Each row is a point on a landscape with many peaks, with its height.
From any point a climber steps to the highest of the 2 points nearest to it. It stops when none of these is higher. Distance is the straight distance between rows; heights are no part of it.
tiz: 122 126 110 107 87 107 114 54 89 119 94 113 125 115 96 140 109 75 90 103
 127 94 81 104 135 115 89  (h 34.4)
zuvuf: 105 117 71 93 90 112 109 87 110 116 98 98 105 143 126 106 95 64 136 116
 101 149 103 82 114 138 110  (h 73.3)
tisu: 120 111 75 94 92 96 74 84 89 101 117 98 111 94 101 98 87 118 137 68 104
 98 87 88 132 95 116  (h 22.2)
ruv: 79 83 94 119 134 102 77 148 124 101 86 94 113 92 108 81 73 144 112 133
 84 69 116 120 101 83 114  (h 5.2)
lofes: 130 80 112 126 118 66 107 146 126 83 95 75 101 82 100 92 33 147 96 112
 61 89 92 106 91 48 94  (h 50.8)
fil: 108 112 99 124 102 87 109 97 61 106 88 94 95 89 105 107 118 106 118 92
 114 97 82 102 91 103 100  (h 28.5)
Ful: 53 111 94 131 103 100 56 126 69 88 72 76 120 77 133 117 106 110 121 116
 71 110 112 101 91 84 140  (h 29.1)
dagu: 115 95 69 98 99 87 112 126 106 109 73 105 110 130 118 83 85 100 134 120
 77 134 98 90 110 126 106  (h 69.7)
fuvag: 71 79 121 81 142 131 90 106 91 78 90 101 83 110 107 89 72 100 137 122
 124 147 108 121 98 131 137  (h 41.6)
moni: 100 102 58 120 101 83 97 144 75 108 107 71 118 69 122 116 80 119 99 98
 77 109 104 98 92 63 120  (h 54.8)
Bet: 85 125 73 81 130 77 62 118 102 103 62 92 102 99 118 93 65 121 129 99 98
 105 142 111 133 93 94  (h 27.6)
keton: 88 85 106 61 115 129 93 99 85 93 136 105 81 72 100 125 94 98 100 101 140
 121 82 129 94 120 92  (h 60.5)
Kasa: 75 112 95 121 80 127 35 133 100 75 105 69 120 89 137 111 106 119 122 94
 42 103 105 96 115 61 136  (h 35.5)
Dag: 90 110 88 61 94 97 104 64 116 104 100 112 128 85 82 98 110 91 83 105 119
 75 88 95 105 120 94  (h 44.7)
nuru: 90 112 109 151 97 114 43 84 96 88 137 78 101 105 97 106 101 130 148 104
 61 133 101 107 108 90 140  (h 61.1)
setiz: 91 80 121 152 74 136 50 57 92 57 158 99 84 110 99 102 92 118 135 95 67
 122 91 88 106 97 149  (h 54.3)
bini: 75 61 141 123 99 130 48 106 137 54 159 92 97 131 72 91 110 149 80 104 76
 99 108 120 108 95 112  (h 46.8)
gure: 112 105 78 99 76 67 124 63 89 115 80 123 123 67 58 112 120 91 34 94 87
 72 89 105 82 98 75  (h 39.2)
feros: 110 95 126 53 98 140 118 66 92 101 102 130 104 111 86 143 107 28 92 90
 146 138 71 130 90 107 84  (h 63.3)
Vuti: 112 114 97 101 82 113 134 74 83 112 100 112 90 145 131 135 83 30 132 110
 125 134 92 81 100 123 107  (h 70.9)
Kadoz: 110 74 78 71 86 104 112 100 85 103 90 120 122 111 87 99 113 72 57 93 125
 71 86 93 56 108 62  (h 54.6)
gimo: 127 118 89 90 94 68 138 117 80 114 116 78 100 93 92 99 93 95 57 71 102
 87 105 73 89 62 68  (h 64.8)
rufoz: 110 63 107 102 105 90 117 143 114 104 91 107 107 95 88 71 105 123 101
 117 77 66 81 112 64 91 72  (h 47.0)
gelet: 154 99 141 80 109 61 115 110 119 78 90 84 85 97 82 61 97 116 102 94 96
 126 101 72 62 113 82  (h 62.7)
gaz: 106 90 89 96 69 102 137 69 77 87 107 121 63 126 127 100 70 54 149 104
 113 127 87 75 88 128 121  (h 68.2)
fega: 76 61 137 89 115 108 104 146 148 103 96 121 89 86 93 77 96 125 114 132
 72 66 84 143 91 85 84  (h 39.5)
bosu: 73 103 107 122 85 103 94 97 47 91 97 100 87 104 127 115 98 83 145 101
 100 109 77 101 96 100 125  (h 24.8)
Fen: 113 116 94 92 105 61 126 117 180 99 46 73 81 83 131 55 126 85 80 80 89
 76 143 62 108 93 85  (h 36.0)
zaf: 117 127 80 141 82 91 106 65 62 113 111 97 86 87 111 136 83 84 154 61 93
 127 82 84 102 74 145  (h 19.0)
Pero: 119 118 52 74 104 81 109 113 117 111 118 75 124 93 117 103 64 95 105 94
 107 103 105 74 105 99 101  (h 69.1)
Dase: 142 80 100 106 116 100 87 109 127 83 89 93 127 118 98 76 66 128 131 117
 104 105 84 90 84 116 116  (h 67.7)
Gam: 71 124 91 137 88 115 80 93 86 129 150 103 101 131 98 127 118 99 119 107
 75 134 100 112 124 100 112  (h 39.7)
Vab: 115 109 141 83 107 128 110 68 105 105 104 115 122 128 92 153 103 52 82
 117 141 100 100 119 145 125 90  (h 33.1)
bep: 117 68 104 112 119 124 72 109 152 93 107 110 123 130 81 68 73 143 110
 128 99 84 91 108 112 110 109  (h 67.9)
Lelol: 72 103 102 90 100 118 92 125 90 121 122 96 101 96 111 132 116 97 93 117
 112 80 86 130 110 88 75  (h 50.1)
Vomoz: 100 90 82 118 65 95 94 82 81 109 98 109 108 51 78 121 130 113 61 99 78
 71 73 127 89 83 67  (h 35.8)
fezuv: 92 96 81 100 78 120 51 63 86 85 155 113 102 101 85 108 100 119 103 72
 102 90 88 94 135 99 103  (h 25.4)
koros: 61 120 94 107 125 76 82 131 75 117 72 96 108 87 115 119 105 100 115 126
 91 113 120 121 82 99 112  (h 28.0)
baro: 114 77 93 50 91 127 117 80 110 104 75 132 116 116 82 121 117 40 58 103
 134 107 77 118 71 128 65  (h 59.2)
saz: 70 101 96 78 74 120 46 96 89 80 153 100 99 78 106 120 108 108 98 84 95
 68 83 106 118 74 89  (h 29.7)
Zibo: 116 111 103 115 71 66 132 102 48 108 110 104 115 87 92 133 113 84 58 76
 96 96 74 79 92 72 92  (h 61.6)
zus: 111 121 81 102 106 58 115 124 165 102 57 44 83 96 142 86 127 60 56 94
 102 114 147 59 101 84 72  (h 34.8)
fatod: 134 114 86 84 92 65 147 86 138 103 78 88 108 71 85 60 119 115 72 94 89
 102 107 69 92 114 90  (h 39.3)
Tavos: 96 79 87 69 90 110 107 115 117 94 112 118 105 115 101 82 91 111 112 122
 94 111 81 102 122 131 91  (h 63.9)
lodov: 69 106 102 152 67 143 56 69 75 82 165 102 76 126 113 130 121 88 126 68
 76 114 104 80 111 81 135  (h 46.9)
nup: 83 88 126 53 129 121 111 90 93 74 88 109 83 70 94 91 96 94 114 104 146
 132 86 119 90 133 121  (h 51.1)
rek: 126 104 89 131 94 89 123 100 81 123 84 90 98 62 85 100 127 131 72 81 102
 73 91 115 92 77 80  (h 32.1)
rupon: 120 122 99 134 68 91 122 40 47 102 118 117 83 98 111 151 77 54 124 74
 120 94 83 76 101 79 126  (h 17.7)
venud: 43 83 114 106 133 129 62 139 113 94 100 103 97 99 105 87 110 134 99 126
 99 75 124 123 118 105 126  (h 11.9)
Ber: 109 91 80 73 83 67 121 69 106 86 84 119 117 64 68 78 106 109 56 107 92
 80 90 84 83 123 87  (h 41.7)
Gipo: 113 88 113 114 107 83 130 142 80 106 101 91 78 91 79 49 100 130 52 81 73
 75 117 74 76 50 67  (h 48.1)
Nov: 44 118 115 135 68 118 94 45 67 100 135 86 60 126 110 107 91 70 147 117
 99 115 105 114 102 84 142  (h 17.1)
dafem: 135 88 72 108 100 70 113 151 76 105 116 74 105 92 101 89 77 117 93 68 83
 101 97 80 76 57 95  (h 60.3)
Vufu: 48 112 102 140 83 102 84 74 61 88 93 86 93 106 119 100 92 91 159 119 68
 120 101 105 101 86 155  (h 20.8)
Giti: 108 116 89 102 123 69 123 127 107 112 52 93 108 83 105 69 102 125 90 86
 107 74 127 86 97 96 108  (h 34.6)
Sadi: 111 103 109 60 109 124 113 100 91 110 134 117 81 101 113 141 86 57 116
 90 142 141 85 114 90 117 92  (h 67.8)
rog: 110 139 76 79 120 60 87 116 81 104 53 83 109 103 128 111 82 88 108 71
 123 104 130 84 113 93 94  (h 30.0)
Musol: 71 75 128 95 76 141 31 96 106 53 165 96 85 99 95 108 116 123 97 91 76
 101 97 112 110 96 105  (h 37.1)
Sur: 120 78 107 107 102 76 127 146 72 97 102 91 100 107 89 66 106 119 79 95
 85 101 95 75 53 86 80  (h 54.1)
beron: 71 105 94 75 124 117 70 125 112 109 139 91 75 119 99 100 84 119 114 100
 105 110 123 134 136 99 82  (h 42.0)
Gudu: 139 76 88 115 97 107 141 102 94 115 55 115 91 98 61 38 126 126 30 44 86
 78 118 70 102 67 108  (h 28.4)
Suda: 101 98 91 114 113 101 73 96 80 90 110 113 69 117 121 110 55 107 158 111
 92 156 119 104 118 125 122  (h 55.0)
sabi: 134 114 118 94 91 83 131 74 93 104 55 121 94 103 75 101 140 74 33 80 122
 74 114 85 84 115 50  (h 44.3)
Temiz: 121 122 138 70 118 109 134 107 145 113 71 98 116 108 111 144 111 45 70
 125 140 100 114 119 135 118 77  (h 31.8)
lel: 128 134 78 77 98 69 142 102 126 127 103 70 120 95 108 110 90 77 72 100
 107 91 108 83 98 88 73  (h 67.1)
mol: 124 96 75 112 110 83 152 121 113 120 44 96 104 96 94 51 109 124 58 55 91
 65 125 79 112 66 110  (h 31.6)
posa: 96 97 106 94 98 97 124 84 106 122 64 143 100 77 82 120 124 84 38 108 121
 29 110 130 100 108 58  (h 49.6)
daro: 89 117 116 126 68 93 102 92 64 106 109 101 138 81 101 156 129 75 78 107
 95 76 68 102 97 70 101  (h 58.2)
sotak: 143 69 140 73 111 77 103 112 135 70 101 102 97 83 76 80 69 128 97 113
 100 95 77 107 62 104 75  (h 58.6)
Biku: 80 136 101 98 95 105 105 85 100 129 117 110 111 127 95 120 117 88 109
 112 101 120 98 113 147 118 93  (h 36.3)
gena: 104 65 113 111 90 122 91 84 89 69 128 125 78 123 106 93 65 111 147 124
 98 134 78 98 110 133 125  (h 61.8)
vibek: 126 93 100 74 94 97 129 75 138 105 47 130 93 93 88 116 117 56 20 95 122
 49 121 112 99 117 41  (h 46.5)
nub: 64 84 114 113 112 145 99 64 77 95 112 93 80 116 98 92 91 95 136 127 131
 121 96 122 81 128 132  (h 32.5)
rinu: 129 103 79 69 115 105 83 98 127 92 101 81 112 109 116 87 84 96 130 97
 125 118 104 82 91 128 107  (h 72.5)
kiro: 141 96 109 81 122 62 111 140 153 87 67 68 93 107 112 58 82 103 102 103
 89 119 128 71 72 106 86  (h 66.0)
gubik: 51 103 103 94 126 127 95 112 117 128 86 123 110 105 97 87 126 107 98 116
 125 64 119 119 114 124 117  (h 19.7)
kofut: 104 55 105 134 91 144 43 87 124 75 128 105 117 105 77 84 98 153 88 117
 82 77 85 120 113 97 103  (h 57.8)
memib: 81 115 87 134 59 133 53 102 78 84 129 89 104 94 130 127 121 101 125 68
 55 110 87 86 130 67 140  (h 40.9)
gik: 120 112 112 89 102 55 143 116 171 107 54 107 92 83 103 45 110 114 94 97
 67 76 125 77 102 109 97  (h 37.5)
rilu: 70 76 99 63 121 119 129 114 156 118 100 117 97 92 98 67 90 102 98 116 95
 49 106 126 91 97 72  (h 32.6)
pude: 105 96 120 90 107 82 136 128 100 120 82 113 79 96 80 61 127 106 63 81 95
 53 119 91 64 80 51  (h 42.8)
Pifu: 127 129 86 107 123 70 113 114 63 105 59 71 108 100 104 95 100 103 80 58
 126 94 119 66 96 79 111  (h 31.9)
lep: 60 111 99 128 129 124 99 83 84 127 79 101 107 117 102 101 119 98 120 127
 124 99 113 115 97 127 133  (h 25.5)
fev: 124 135 78 118 84 97 103 47 78 112 90 97 97 116 109 111 96 87 142 72 113
 121 88 88 135 108 122  (h 20.3)
tokug: 57 89 120 89 110 136 74 77 109 96 144 107 95 118 64 90 130 115 100 103
 108 121 104 129 105 123 108  (h 57.2)
libes: 87 110 66 127 79 113 101 119 89 133 133 95 116 96 108 128 108 110 99 112
 74 98 84 117 131 74 93  (h 44.2)
kodu: 124 69 110 104 74 90 122 74 75 70 105 122 80 104 100 85 80 98 140 115 91
 128 62 84 84 130 107  (h 68.1)
Sas: 124 110 93 72 117 80 102 117 150 94 59 64 100 105 129 77 117 77 115 93
 116 122 119 73 75 126 95  (h 68.9)
pim: 88 108 125 96 98 90 117 99 82 115 92 117 119 82 88 140 128 81 65 116 123
 60 84 120 95 95 76  (h 54.0)
led: 61 98 101 71 128 93 99 136 74 99 95 102 96 95 120 119 81 82 119 123 116
 141 109 114 90 118 117  (h 33.4)
gazib: 67 101 116 127 102 125 64 94 102 95 129 88 99 86 93 100 130 127 122 124
 81 107 92 123 99 107 121  (h 70.4)
vufut: 114 97 125 101 95 84 117 94 56 106 75 129 78 100 60 77 141 91 35 75 104
 84 107 81 63 96 53  (h 41.5)
Gita: 78 104 94 75 99 130 82 40 113 105 127 114 116 120 67 93 122 92 91 107
 126 108 97 108 109 134 106  (h 48.9)
rato: 79 108 85 106 117 103 53 111 87 102 134 101 74 124 106 118 78 121 124
 101 90 153 141 116 134 112 104  (h 49.3)
Geleg: 128 84 144 89 129 62 118 130 154 76 88 94 94 86 91 71 40 136 91 120 90
 70 95 101 77 78 84  (h 54.7)

For each start below, name the point where the climber stops.
Nov -> gazib
zaf -> bep
rupon -> bep
venud -> Sadi
Fen -> gazib
Vufu -> gazib
Ful -> gazib
rato -> zuvuf

Call two points neighbours if one is among the 2 nearest of the other. Go from one point of each pair to the other, from neighbour to neighbour, staying as high as possible. Name the lowest point that can't be avoided.
zuvuf, bep -> Tavos
rinu, bep -> Dase
Sadi, rinu -> zus
rinu, Giti -> Gudu
Sadi, gazib -> Dag
